Each row is a point on a landscape with many peaks, with its height.
From any point a climber steps to the highest of the 2 points nearest to it. It stops when none of these is higher. Distance is the straight distance between rows; heights are no part of it.
Gori (h 6.64): [158 133 133 146 168 162 120 141 160 150 126 149 144 161 144 127 126 103
  89 176 153 156 135 161  96 135 149 204 159 187 134 142 121 139 182 150
 180]
Vizeg (h 0.47): [168 166  98 129 185 140 112 141 120 132  92 156  97 163 139 158 136  95
  95 164 146 180 102 175  70 107 141 189 166 124 121 191  92  88 155 173
 134]
Kape (h 5.71): [110  88  99 110 133 157 119  81 123 164 133 126 110 103 118  87 132 110
 132 159 104 129 123 159 106 146 111 119 175  89  50 158 180 142  88 121
 172]
sarok (h 6.77): [101 108  95 113  83 120 105 137 130  67 137 123 114 142  87 161 104 138
 119  74 100 125 141 126 169 117  79 138 138  72 165 111  93  50 146 132
 122]
gul (h 4.06): [158 168 111 154 148 103 105 111 149 132 128 130 135 169 130 172 136 120
  71 123 160 133 133 150  96 106 123 153 121 155 181 123  80 111 192 114
 124]
kupa (h 7.02): [158 148 192 163 141 156 204 131 125 115 139 107 143  87 116  96 148 134
 145 147  83 169 160 122 166 147 146 113  67 156 154 106 118 178 116 135
  84]
Duf (h 0.39): [171 162 167  89 102 175  94 156 124  56  92 124 104 218 136 105 139  86
 142 118 175 161 120 139 134 142 154 171 124 147 128 102 109  96 125 202
 114]
mim (h 5.19): [144 107 108  90 121 153 104 113 134 116 172 107 117 116  92  92 112 132
 140 130  89 153 129 151 125 145 123 129 112  89  93 119 143 160  91 144
 111]
menin (h 3.80): [134 126 164  67 115 108 147 108  43 181 140  84 126  49 120  97 131 138
 139 170 121  94 162  74 131 113 144 100 118 113 128 153 167 108 101  75
 142]
gino (h 2.25): [ 82 118  98 152 148 138  97  97  76 161 114 116 145 130 167 150 136 170
 103 100 152 116 125 131  84  98 101 132 169 117 107 134 146 114 142 132
 151]
dulo (h 2.00): [123 114 137 115 116  96 112 101  72 180 117 130 147 125 151 141 149 129
 135 141 143  59 135  76 164 115 120 114 147 146 131 150 173  93 108  76
 160]
fosi (h 8.49): [133 122 112 152 100  97 128 188 175  81 127 133 108 125  75 160 111 129
 119  84 128 114 121  95 205 163  91 156 113 162 152 122 155  89 110 108
 127]
garub (h 0.83): [115 128 128 169 110 125 155 116 156 159 110 134  90 118 124 157 136 142
 108 158 119 151 106 124  85 127 114 102 136  66  96 165  58 164 176 191
 128]
toli (h 5.33): [111 174 125 164 162 130 125 138 109 122  50 116 119 149 133 176 146 149
 102 121 127 181 118 166 110 119 120 106 132 128 133 145  63 121 171 172
 120]
bir (h 3.88): [190 125 145 101  86 122 124 175 150 132 148 184 105 179 132 164 145 106
 130 146 100 172 130 120 161 159 103 164 144 110 146 163  94  85 140 182
 135]
radav (h 3.25): [ 53 109 132 136 105 108 168  95  98 204 172 120 155  92 168 157 161 180
  94 144 152  85 149 112  93  97 113 112 145 134 125 143 122 115 175 129
 144]
biz (h 4.11): [128 152 151 145  60  68 125 143 166 105  90 162 133 152 131 180 146 114
 156 130 141 112 122 100 194 136 105  95 103 123 151 123  87  86 154 116
  90]
pove (h 4.31): [114 136 162 142  71  92 143 130 172 117  73 132 123 113 122 150 169 127
 173 167 133 128 135 108 203 140 126  57  90 139 121 136  85 134 119 120
  91]
Bor (h 6.98): [144 135 150 121 113 128 140 127 131 131  98  94 161  72 157  99 142 107
 181  77 118  67 139 140 167 149 146 130 111 147 152 125 113 154 120  92
  45]
borod (h 2.05): [ 73  65 135 132 115 163 188  98 180 141 177 152 112 147 181 121 109 168
  65  92 108  91 148 116 100  99 134 135 133 134 120 132  85 180 165 189
 163]
Fofad (h 6.26): [111 107 133 176 160 144 127 148 141 168 101 147 144 118 133 141 130 126
 121 148 129 121 112 109 103 136 112 132 151 179  82 126 142 189 156 119
 178]
konu (h 0.75): [114 103 126 129  89 117 156  89 164 137 162 138  87 151 148 150 118 149
  87 131 103 133 121 120 100 100 122 133 104  73 131 170  54 155 172 173
 111]
fune (h 2.16): [ 72  69 112 113 108 130 197 110 170 142 218 171 133 132 143 122 115 171
  73  96 128  79 152  99 100 116 139  95 163 147 107  98  98 181 132 178
 160]
Tufe (h 2.34): [173 119 135 150 149 124 117 121 163 167 135 200 133 171 151 152 114  83
 112 144 135  75  98  88 135 144 136 160 172 167  86 131 151 134 138 116
 173]
nus (h 3.73): [109 149 119 161 130  82 111 121 140 135 153 140 152 150 144 169 133 165
  98 116 147  98 138 114  96 112 121 138 112 157 159 113 103 136 199 116
 123]
sesas (h 5.12): [160 147 177  96 130 159 116 113  80  84  63 116 136 112 168  81 122  63
 171 100 143 156 121 166 149 106 158 170 109 126 157 133 121 100 112 105
  76]
gamab (h 2.42): [156 125 158 134 160 138 130 152 143 134 114 130 143  99 132 100 142  99
 140 114 156  65 126  96 138 127 149 131 111 249 127 108 145 195 117  55
 131]
ralon (h 4.47): [152 180 137 157 180 150 105 140  95 112  87 119 114 127 118 129 112 106
 109 141 181 181 102 170  57 108 167 130 135 130 135 103 125 120 181 152
 137]
nuz (h 4.25): [142 169  77 185 137  70 103 147 172 116 100 133 132 149 127 181 149 127
 145 125 173 108 102  90 158 120 130 115 120 160 133 142 125 108 112  63
 116]
Kazi (h 2.17): [ 58  92 135  75  78 120 131  86  78 128 170 111 164  89 144  76 136 152
 126 148 142 169 180 176 104 101 140 124 142 106 143 108 140 109 143 153
 153]
zes (h 7.15): [ 87  75  95 139 119 132 142 115 169 138 130 167 131 124 117 125 130 146
 117 108 118 101 144 126 186 134  81 105 157 169 113 108 140 151  87 115
 163]
sosu (h 3.36): [137 106 102 126 113 102 133 135 134 122 145 110 113  92 132  94 124 111
 152  80 117  26 124 116 189 171  98 147 124 166 160 144 185 123  52  80
 103]
romo (h 5.72): [106 127 113 134 131 133 114  98 122 144  91 101 105  67  91  99 144 122
 146 123 129 150 107 160 109 123 110  69 128  74  78 137 123 153  95 119
 102]
rami (h 4.16): [165 129 129 133 174 125 133 134 117 140 164 114 125  93 129  87 119 116
 159 172  94  35 113 103 112 181 135 131 118 183 100 170 193 184  67  97
 141]
Dimi (h 6.01): [133 138 166 165 143 144 132 149 135 157  67 132 138 109 117 147 143 128
 132 165 126 173 127 128 139 144 125 111 120 143 115 137 116 166 155 132
 150]
Merug (h 3.96): [155 134 170 124  53 111 128 142 149 118  98 161 107 182 143 162 151 106
 133 135 120 146 129 107 187 155 103 122 126 121 151 132  73  96 148 188
 122]
vam (h 5.97): [137 104 117 103 137 169  84 101  91 132 119 126 120 139 161 103 118 110
 147 129 119 108 109 145 120 134 113 169 157 114  88 152 196 128  84 110
 149]
mon (h 3.66): [139  96 119  97  83 180 145 146 184  98 124  98  93 144 128 105 122  89
 162  33 109  82 109 136 191 172  96 139 119 115 101 122 114 147  90 141
  74]
Fomif (h 4.01): [137  94 140 113 109 112 125 123 116 145 196 173 128 130 145 140 118 139
 144 125 147  67 112  60 130 137 128 117 136 157  94  92 184 167 108 125
 129]
Zisa (h 2.79): [ 95  90 165  90  70 117 128 106  94 124 159 146 155 113 169 110 110 144
 137 160 136 138 157 143 115 111 158 146 137 131 165 108 142 141 180 167
 145]
kul (h 0.51): [170 163 140 123 167 130 136 141  90 127  90 161 130 120 131 131 119  78
 123 203 151 196 126 152  79 101 177 199 154  96 157 171 123  98 157 150
 147]
kiden (h 3.62): [ 82  80 144  94 123 101 178 115 115 167 173 148 133  65  88  85 138 143
 114 173 144 112 147 129 121 132 155  63 160 161 110 118 152 199 109 112
 165]
Banu (h 2.32): [160 102 118 145 141 119 150 134 184 151 180 209 100 168 154 158  94 113
  85 122  94  67 117  73 143 143 110 178 157 131 118 151 118 122 132 144
 157]
gil (h 3.47): [159  95 129  91  87 122 110 130 136 113 181 143 103 102 117 101 103  96
 154  94  99  75 113 114 179 166 103 149 116 138 140 113 170 142  72 111
  91]
mifav (h 3.70): [131 126 151  79 110 125  81  97  36 123 151 105 146 117 169  99 130 110
 153 106 141 109 131 124 135 119 115 157 122 128 162 120 180  73  94  86
 117]
kanob (h 1.99): [ 95 110  87 152 171 158  99 107 101 150  84 124 142 138 156 129 119 150
 102 152 120 148 136 174 104 115 109 182 178 125 125 167 153 126 132 136
 184]
tade (h 4.44): [130 112  92 144 148  90 118 124 123 154 168 121 140 136 117 133 108 158
 124 182  92  97 124 106 111 155 125 130 133 132 120 142 174 158  98 134
 172]
Ker (h 5.44): [ 88  86  94 105 105 156 117  79  99 147 127 139 110 104 134  92 135 120
 129 135 148 151 131 155  82 101 118 125 192  56  64 146 147 126 113 156
 168]
Bekop (h 3.60): [ 75 135 158  98  96  99 149 112  50 193 158 108 151  87 171 154 152 162
 105 166 148  97 146 117  78  87 141 128 141 106 154 156 122  82 204 107
 141]
nagik (h 4.65): [109 158 117 148 142 144 133 152 136  86 118  98 154 147 101 139 121 173
 118 102  92 192 166 157 176 137  93 125  86 135 184  95 114 105 122 129
 116]
kenor (h 4.29): [164 166 159 155 140 152  94 143 136 107 119 108 134 174 116 131 122 117
 109 130 174 151 109 127  87 140 154 132 115 162 116  78 108 162 183 168
 133]
Kapa (h 5.95): [111 156 192 113  92 114 101 121 112  80  74 102 143 153 160 104 132 105
 165  91 143  91 102 157 153 127 131 106  84 131 140  90 113  81 146  92
  61]
vina (h 7.89): [162 144 158 153 147 161 181 148 143 119 124 110 162  64 142  92 140 115
 157 104  89 104 157 139 170 162 144 140  99 190 150 110 110 194 112 121
  77]
noziz (h 2.09): [103 127 119 140 109  85  98 108 105 152  94 148 153 145 157 161 147 126
 136  94 155  70 119 100 161 106  95 116 147 122 139 130 150  51 124  66
 122]
Ponin (h 8.60): [134 168 126 139 150 146 142 162 106  98 134  98 131 148 121 145 106 161
 104 148 116 215 131 161  75 128 164 148 114  94 157 125  98 143 172 202
 123]
fara (h 5.57): [116 126 115 119  86  59 156 117 138 142 194 120 156  90 110 146 109 158
 115 177  99 157 142 132  95 123 166 108 109  89 170 117 124 167 164 152
 122]
veve (h 6.46): [139 169 201 161 129 123 175 135 121 109 119 102 131  55 110 104 133 141
 165 162 117 132 150  94 131 127 168  85  57 125 140 108 121 171 152  98
  83]
Foti (h 5.80): [114 104  99  86  86 136  92 101 127  96 148 116 120 138  97 111 114 132
 145  95 107 144 132 143 154 117  98 108 121  77 119 103 112 108 101 137
 109]
Mamo (h 1.94): [ 94  95 108 174 155 167 158 129 192 144 145 150 120 163 163 149 121 161
  73  80  99  95 143  85 109 103 107 149 118 137 108 140  61 168 157 160
 162]
Bafa (h 4.52): [ 80 156  89 187 165 132 114 149 141 115  72  89 144 129 106 166 143 184
 121 115 122 160 117 135 101 118  96  92 116 141 102 121  83 154 144 137
 127]
zinu (h 2.33): [204 134 145 123 166 155 101 110 151 162  48 103 142 136 115 133 138  65
 115 141 187 129 105 145 130 106 161 125 141 164 125 119 135 102 126  63
 140]
Rep (h 6.43): [ 99 164 123 129 129 105 142 115  80  82 136 109 151 124 136 150  96 166
 117 145  98 200 148 173  83 104 151 121 104  80 177 104 103 113 170 163
 101]
tir (h 2.52): [120 128 209 114 138 152 138 135  99 134 117 120 145  81 143  94 133 136
 143 113 144  79 154 109 127 128 152 110 102 206 134  93 158 188 158  84
 126]
daf (h 3.35): [108 107 127 153 130 116 166 153 164 187 151 137 120  76  99 128 109 138
 124 202 104 150 102 132  84 149 141 109 154 109 111 141 134 191 158 154
 176]
Mip (h 6.71): [ 87  77  64 127 133 135 159 101 165 140 169 166 118 144 109 113 122 138
  85  99 103  68 163 108 164 138  87 113 185 127  96 121 150 117  63 132
 202]
fom (h 0.40): [165 162  90 159 147  98 110 128 142 129 127 153 110 167 127 201 124 125
 110 100 139 114  81  84  91 103 136 123 134  93  93 139  81 131 154 142
  97]
tigi (h 3.75): [162 109 176  94  86 185 149 178 185 112 118 137  90 176 134 116 142  96
 158  89 107 120 110 129 199 195  97 132 117 162  98 125 126 146  99 165
 108]
bona (h 2.83): [ 34 115 117 146  97 107 161  96 126 167 164 124 154  84 122 118 180 182
 120 134 171  99 163 119 101 104 113  55 141 130  74 109 120 132 151 133
 144]
doti (h 3.99): [ 99 129 116 160 121 108 107 143 149 104 168 140 148 156 125 150 125 173
 121  83 150  82 137  85 130 121 106 131 117 178 134  77 138 135 155 115
 134]
Bil (h 4.03): [187 170 121 153 177  90 120 114  94 126 109 107 160 157 110 110 109  94
 120 158 107 100 138 123 159 141 136 138  95 138 189 150 186  96  81  72
 160]
lag (h 8.22): [192 155 152 137 161 133 143 206 172 148  94 117 121 157 115 133 197 134
 160 115 105 180 112 127 131 177 116 109 101 156 103 168 129 129  71 128
  92]
kegof (h 7.27): [168 159  94 129 149 117 146 136 132 129 103  84 119  70 115 118 145 112
 164 106  94 147  99 155 141 149 132 106 102  94 120 157  96 137  58 123
  27]
Zoke (h 5.77): [117 152 127 134 112 138 102 153 134  78 104 122 134 177 116 152 116 143
 109  84 126 156 145 150 173 135  98 148 119 133 179 102  97  79 166 147
 124]
Pem (h 5.46): [140 135 169  96  99 133  77 108  83  83  87 136 134 143 160 115 117  90
 163 111 159 144 103 144 132 107 143 141 119 118 132 110 126 106 142 127
 101]
Tegi (h 7.90): [156 171 111 138 165 129 131 181 141 118  87  86 111 136  98 152 161 150
 151 103 112 184  98 133 136 149 121  90  86 125 105 149 105 137  75 136
  68]
lor (h 6.42): [136 133 185 105  71 122 125 127 140  98  95  99 130 126 159  94 124  84
 175  79 119  96 115 144 194 162 120 125  85 130 160 112 105 108 119 112
  49]
Gobik (h 6.15): [148 118  95 104 159 200  76 134 133  94 140 130 117 200 140 120 101 111
 132  95 126 106 103 131 116 135 121 195 164 123  80 128 181 116 110 122
 155]
Davuf (h 3.97): [112  96 130 110  90 119 157 100 103 177 220 157 137 115 176 149 123 148
 109 121 153  82 124  56  95 120 140 116 151 111  85 108 153 140 131 167
 139]
tumo (h 2.23): [ 91  66 104 100 134 159 183 122 161 147 210 175 133 141 145 124 107 148
  90 125 107  88 134 105  86 140 134 110 186 138  60  99 153 187 106 161
 185]
lodep (h 3.85): [ 75 108 157 140 104 113 168 111 150 152 120 143 104  61  82  77 151 127
 137 170 148 121 146 123 125 138 145  40 132 132  82 115 116 206 142 134
 159]
vibo (h 3.39): [190 137 152 107 116  97  97 138 125 123 140 132 127 121 122 106 112  75
 151 108 126  99 106 109 178 151 134 159  96 145 165 118 164 119  99  78
  86]
rised (h 2.27): [136 157 141 137 177 119 114 121 120 141  17  96 134 132 124 142 141  88
 130  95 180 133  86 165 130 101 154  87 117 158 124 121 115  94 139  62
  90]
dibe (h 4.75): [114  88 103 107 130 130 125 122 148 140 192 126 136 118  93 110 103 157
 122 153  89 138 140 138 125 151 127 121 129 138 107 106 159 184 106 145
 154]
dul (h 0.58): [138 128 122 105 119  96 133 124  99 124 152 138 133 116 163 129  99 114
 120 187 121 174 118 154  63  97 171 214 139  80 182 178 121 128 159 169
 137]
Pog (h 5.38): [144 108 121  93 116 163 143 156 158 119 150 140 121 149  94 109 135 138
 122 142  77 210 173 169 189 160 103 143 127 116 148 130 117 105  95 172
 147]
tosit (h 2.80): [107  93 187  92 120 133 149 109  97 136 139 137 150  73 132  97 121 149
 142 146 112 117 174 130 158 123 143 100 106 166 158  99 152 165 132  97
 129]
Tomut (h 7.91): [ 89  90  93 154 100 105 134 137 159 104 127 149 117 118  98 153 108 149
 103  78 114  84 146 106 196 136  68 138 152 146 150 117 154  84 112 113
 158]
tuk (h 6.45): [135 124 125 177 163 163 112 126 148 154 117 147 134 158 154 134 124 118
  88 122 161 121 107 131  60 115 132 176 165 161  95 130 121 160 190 144
 179]
bepob (h 6.47): [114  68  70 111 120 172 126 122 168 118 170 152 108 162  91 132 105 121
 107 104  81 103 150 117 168 130 105 150 176  74 111 127 118  99 105 146
 176]
Fonep (h 3.34): [ 80 135  93 153 132 114 140 148 169  92 158 102 161 117  91 128 125 196
 123 135  99 161 178 133 153 133 107 105  80 164 160  86 113 157 116 125
 132]
Donin (h 1.16): [108 133 120 104 157 175 120 120  64  80  94 115 101  73 130  76  99 116
 162 132 128 192 117 186  77 100 135 155 128  78 118 134 150 127  93 158
 106]
sase (h 5.23): [ 99 157 156 137  99  99  99 123 123  91 103 112 150 134 132 143 140 159
 164 114 138 102 116 131 131 121 121  79  79 125 117  91 114 118 147 105
  74]
tigar (h 4.00): [ 90 160 149 119 114  79 120 118  50 143 155 119 149 113 165 165 133 156
 115 138 150 111 122 143  37  89 143 114 126  96 149 125 118  94 206 119
 107]
raka (h 4.63): [196 191 157 165 205 173 157 146  99 116  85 112 118 133 102 123 141  90
 110 142 165 219 112 168  76 110 169 120 115 140 136 103 136 100 135 136
 120]
Suzen (h 4.94): [ 98 110  78 130  93  49 151 107 155 145 211 139 130 106 120 156 129 179
 110 160 114 101 149 105 109 114 132 108 121 122 154 137 115 156 141 136
 124]
Mafin (h 3.56): [160 105  92  98 115 163 127 149 190 108 181 116  95 129  99 108 123 110
 165  84  88  76 104 108 163 166 110 137 116 121  76 130 132 165  64 125
  79]
manu (h 3.81): [180 114 157  81  98 185 116 193 162 105 135 147  98 195 117 130 143 109
 159 110 104 163 121 128 172 177 108 155 134 125 106 145 131  88 109 176
 125]
bavim (h 6.27): [164 149 168 100 159 197 134 160 137  99 137 149 137 152 138  93 123 103
 150 174 124 199 141 161 119 164 150 203 122 162 109 140 173 136 129 161
 138]
rufot (h 4.38): [102 111  48 139  97  67 115  88 148 134 160 141 122 125 104 139 145 150
 129 131 118  97 145  94 157 113  98  89 145  85 111 144 131  96  75 111
 136]
gez (h 2.59): [ 54 121  88 132 107 126 146  85 134 153 169 124 149 104 137 120 174 172
 121  86 170  91 161  95 135 105  97  66 137 123  51 106 134 105  90 117
 133]
lir (h 6.08): [120 134 164 139 109  91 155 131 115 138 156 117 140  60  98 124 113 153
 147 184 120 157 138 109  98 130 166  83  92  95 146 102 144 177 156 130
 123]
fefo (h 4.09): [145 140 122 131 144  76 117 106  62 136 160 109 165 138 131 117 105 138
 121 161 106 102 161 111 142 139 134 132 102 132 200 132 199 103  97  98
 168]
badi (h 3.28): [ 77  81 162  84  90  87 173 107 101 165 177 147 160  77 127 120 126 164
 113 174 132 117 164 128 127 118 161  84 148 153 159 105 137 161 154 127
 153]
ful (h 3.87): [100 164  79 196 171 113 109 158 146  98  87  81 144  96 128 142 151 173
 153 122 140 148 114 119 116 114 118 100  85 177 115 136 120 152  93  71
 108]
Nipag (h 4.56): [120 103  61 137  95  78 145 103 184 132 197 161 107 131  99 151 131 146
 109 126 107  99 147  81 141 109 120 108 138  76 114 142  82 129 119 141
 126]
pip (h 7.68): [129 141 134 117 141 183 130 172 132  88 138 114 137 183 130 123 118 157
 116 147 122 196 159 159 108 137 154 196 126 136 150 126 104 142 162 216
 151]
kaga (h 0.97): [ 88 140 138 149 146 164 128 144 105 161 107 117  88  67 112  86 104 136
 161 165 145 169 103 150  67 122 125  82 145  47 142 117 146 157 147 135
 156]
buvo (h 4.07): [142 100 139  94 133 124 130 123  83 146 192 143 119 133 141 108 111 124
 135 144 123  42 121  93 142 168 117 129 133 177 126 129 212 158  70 109
 152]
bezu (h 2.28): [118  75 114 116 141 163 157 129 159 139 190 194 120 169 170 141  86 135
  89 119  97  72 133 103 118 144 120 170 184 145 101 122 151 149 129 155
 185]
neru (h 5.22): [103 124 122 149 115 165 108 128 151  98  82 132 129 190 141 156 120 143
 123  62 133 116 123 119 166 120  98 129 142 118 116 107  91 107 155 151
 128]
zin (h 6.30): [120  90  79 108 149 214 108 130 150 103 155 147 118 186 137 148 103 129
 128 107  98 114 128 115 120 114 131 180 177  64  84 139 120 113 124 159
 160]
vukap (h 0.90): [ 92 131 106 167 141 129 133 135 118 177 119 134  84  90 134 133 106 145
 121 159 137 147  85 151  41 109 123 113 169  47 131 161 112 149 180 158
 151]
vem (h 4.41): [104 134  61 174 123 110 148 138 196  94 170 141  94 141 114 194 136 173
 109  98 113  89 149  65 135  97 108 118 104  90 141 152  53 119 142 123
 111]
zutib (h 3.86): [166 124 150  94 141 116 106  99  29 142 155 101 150 122 153  86 107 111
 141 167 109 108 142 118 123 133 148 154 116 114 163 152 202 104  84 105
 165]
gal (h 8.37): [205 156 177 133 162 153 154 183 163 155  73  96 130 152 137 105 184  78
 148  91 141 154 106 153 144 177 146 131 107 171 123 154 115 129  99 118
  77]
seku (h 3.45): [107  67 151 112 122 124 174 128 132 190 157 174 118  79 117 123 110 125
 122 203 120 104 115 120 100 143 154  98 190 130  94 142 154 192 141 134
 184]
sodob (h 8.75): [147 128 144 132 101 128 136 206 175  97  92 100 101 171  87 142 136 105
 135  44 151 137 108 114 199 178  97 140 102 145 146 129 130  78 112 126
  98]
samu (h 5.88): [154 118 139  82 143 202 144 143 148 105 155 135 125 130 127  79 122 114
 149 161  73 198 156 178 160 171 119 182 122 133 120 148 158 121  82 159
 124]
sel (h 4.27): [154 127 116 130 166 119 118 120 142 142 153 120 133 129 107 108 106 121
 153 197  65  92 108 120 134 190 118 127 118 141  94 176 187 146  71 115
 154]
Masu (h 3.33): [202 142 196  97 113 114 116 131 131 129 100 145 140 129 122 115 124  62
 145 127 146 127 129 107 190 123 162 136  99 162 171 105 132 105 144  68
 106]
Zepa (h 4.19): [ 83  99 139 137  85 101 161 108 171 109 154 154 123 123  98 111 131 153
 130 160 131 116 153 115 156 144 132  60 120 166  98  90  90 195 131 168
 133]
Miril (h 2.36): [185 126 130 147 156 112 103 116 154 173  80 137 140 152 125 142 142  77
 127 146 168  70  96  89 144 122 150 129 151 176 102 136 161 126 116  58
 164]
pesu (h 0.48): [144 148 159  80 110 189 117 157 108  54  70  94  92 185 150  98 144 104
 163  98 130 176 118 165 153 142 137 152 114 124 123 134 100 100  79 198
  85]
Fedip (h 6.44): [115 154 105 148 158 114 135 111 116 129  81  78 118  31 109 108 153 133
 165 110 118 126 108 156 114 119 130  73 103  93 116 149 111 142  83  91
  50]
Mok (h 5.15): [ 80 113  93 135 116 132 114  81 106 132  93 127 102 103 110 116 131 136
 126 109 138 157 112 159  86  91 113  70 165  50  63 131  99 124 132 161
 130]
rufas (h 3.23): [152 143 163 124 108  92 102 128 130 113 118 152 154 136 117 134 118  90
 113 116 159 111 151 134 176 122 124 151 123 167 205  84 153  61 164  68
 136]
kofa (h 1.61): [ 93 131 100 133 170 176 109 132  96 102  72 119 132 123 138 116 109 150
 125 140 133 204 138 191 103 109 122 167 145 108 124 141 139 129 125 167
 143]
pilag (h 5.02): [130 109  71 107 132 137 135 172 175 123 182 114 116 151  43 142 137 149
 112 143  70 168 166 130 175 154 108 128 128 103 148 130 101 118  99 155
 150]
Pode (h 5.76): [147 150 184 140 153 146 123 133  89 141  51 122 133  89 122 118 122 113
 138 153 135 169 131 130 126 105 158 123 123 110 136 135 132 129 161  88
 135]
gobe (h 4.17): [177 186 114 155 155  69 114 133 134 131  90 117 144 128 107 160 140 100
 137 159 148 118 128  96 158 120 159 120 102 150 169 145 147 107 103  43
 121]
Met (h 4.51): [123 170 102 138 167 133 108 116 120  98  96 123 116 178 145 154 127 135
  75 108 151 166 138 186  96  88 133 168 129 147 178 142  62  99 189 156
 119]
lazor (h 4.59): [ 95 127 118 153  86 107 124 113 179 103 114 128 129 121 112 136 149 160
 157 131 138 118 135 106 165 127 111  70  99 137  95 111  95 154 121 131
 105]
fal (h 1.46): [ 54 122 148 119 103 137 132 105  80 117 146  83 145  81 131  86 121 177
 129 138 146 166 150 173  63 110 142  90 124  81 139  88 146 128 168 159
 134]
Bova (h 7.01): [121 106 108 116 139 175 126 155 162 124 147 157 123 182 143 134 110 141
 108 146 107 157 148 159 137 137 120 217 157 148 141 161 107 133 158 181
 167]
Lova (h 2.71): [129 167  83 116 153  81  75 115  72  93 107 127 129 159 135 164 106 122
 117  95 119 139 111 161 119  96 123 130 136 115 173 113 125  51 132 102
 112]
borar (h 4.74): [103 164 128 140 150  86 120 111  66 127 137 105 170 113 139 154 116 168
 111 145 122 155 146 151  71 103 149 126 120 104 178 110 146 112 173 106
 122]
zino (h 3.06): [160 165 127 114 139  77  83  97  82 117 111 118 159 149 130 140 123  89
 110 126 154 106 136 140 127 100 138 130 130 134 199  99 156  37 130  54
 130]
Fivof (h 6.48): [175 133 160 120 172 173  99 128 132 136 117 146 142 143 135 102 114  80
 119 173 149 147 130 154 118 139 158 190 150 177 117 126 179 134 141 107
 171]
suvo (h 4.32): [139 152  54 201 129  93 126 169 198  92 143 148 102 150 124 192 129 150
 123 102 141  89 121  51 156 118 115 136 129 137 128 151  97 107 122 104
 135]
guved (h 4.14): [110 102  98 115  92  68 116  65  87 176 144 135 132  90 121 137 153 123
 127 157 127 117 129 105 108 102 114  81 162  58 100 152 125 101 103 116
 139]
Pafop (h 0.76): [120 150 117  83 158 174 108 135  70  40  78 113 106 135 139  98 102 108
 169 102 130 190 113 183 113  97 146 170 107 117 121 123 119 105  88 185
  85]
Sosuk (h 1.09): [ 59 143 139 150 134 134 135 137  82 162 143  82 123  56 111 100 123 173
 146 143 158 146 119 136  48 115 127  61 127  68 151  97 157 143 158 127
 134]
pap (h 4.18): [158 150 139 145 136 134  91 155 158 106 140 123 141 173 106 135 121 123
 125  97 153 127 117 110 141 143 125 141 100 182 130  78 131 151 148 122
 125]
voru (h 2.38): [177 135 143 151 151 121 114 145 171 151  88 115 132 124 129 120 151  82
 155 111 183  80  89  95 142 130 156 128 109 200  97 132 137 165 116  57
 107]
ziz (h 8.55): [184 156 162 121 136 154 129 182 163 113  89  88 119 187 126 106 151  88
 133  55 159 154 111 155 169 176 125 138  97 168 156 117 120  97 105 127
  82]
luk (h 0.67): [142 107 119 108  96  94 136  99 133 144 172 147  85 139 163 154 106 115
  98 160 100 155  91 132  73  92 135 179 114  64 148 202  85 142 159 156
 118]
mub (h 4.76): [207 181 159 133 171 140 133 143 104 121 104 122 135 150 116 128 141  84
 122 132 132 206 113 152 130 129 159 138 103 134 149 120 139  99 109 112
  96]
Keguz (h 4.88): [210 163 165 111 168 153 134 132  74 119  80 116 122 105 140  99 124  50
 154 124 120 178  92 156 124 118 173 160 117 107 137 152 126  99  98 100
  74]
Bozu (h 0.43): [179 160 107 146 163 130 126 128 142 148 116 156  79 189 140 187 138 106
  75 120 132 146  87 133  88 104 123 161 138 110 113 189  60 113 163 154
 118]
vas (h 3.94): [116 100 157  77  89  96 125  90  60 172 119 117 127  46 116 102 136 118
 152 176 121 143 149 106 114  97 140  87 144  67 123 143 136 105 125  86
 152]
Bugi (h 2.45): [ 74 111  79 121 110 136 130  81  94 165 179 114 149 136 157 144 145 172
  99  91 146  90 149  94 127 109  83 113 156 103  99 115 148  77 100 139
 146]
Vagot (h 2.19): [103 133 136 145 134 105 108 118 135 140  44 122 148 159 153 148 146 110
 150  69 187  91  88 131 153 108 122  99 124 142 110 119 133  85 132  55
  87]

For each start below, name the point where the climber stops.
ralon: vina
Ker: sodob
Pafop: Ponin
Mafin: lazor
Fomif: sarok
Mok: sodob
gobe: vina
menin: vina
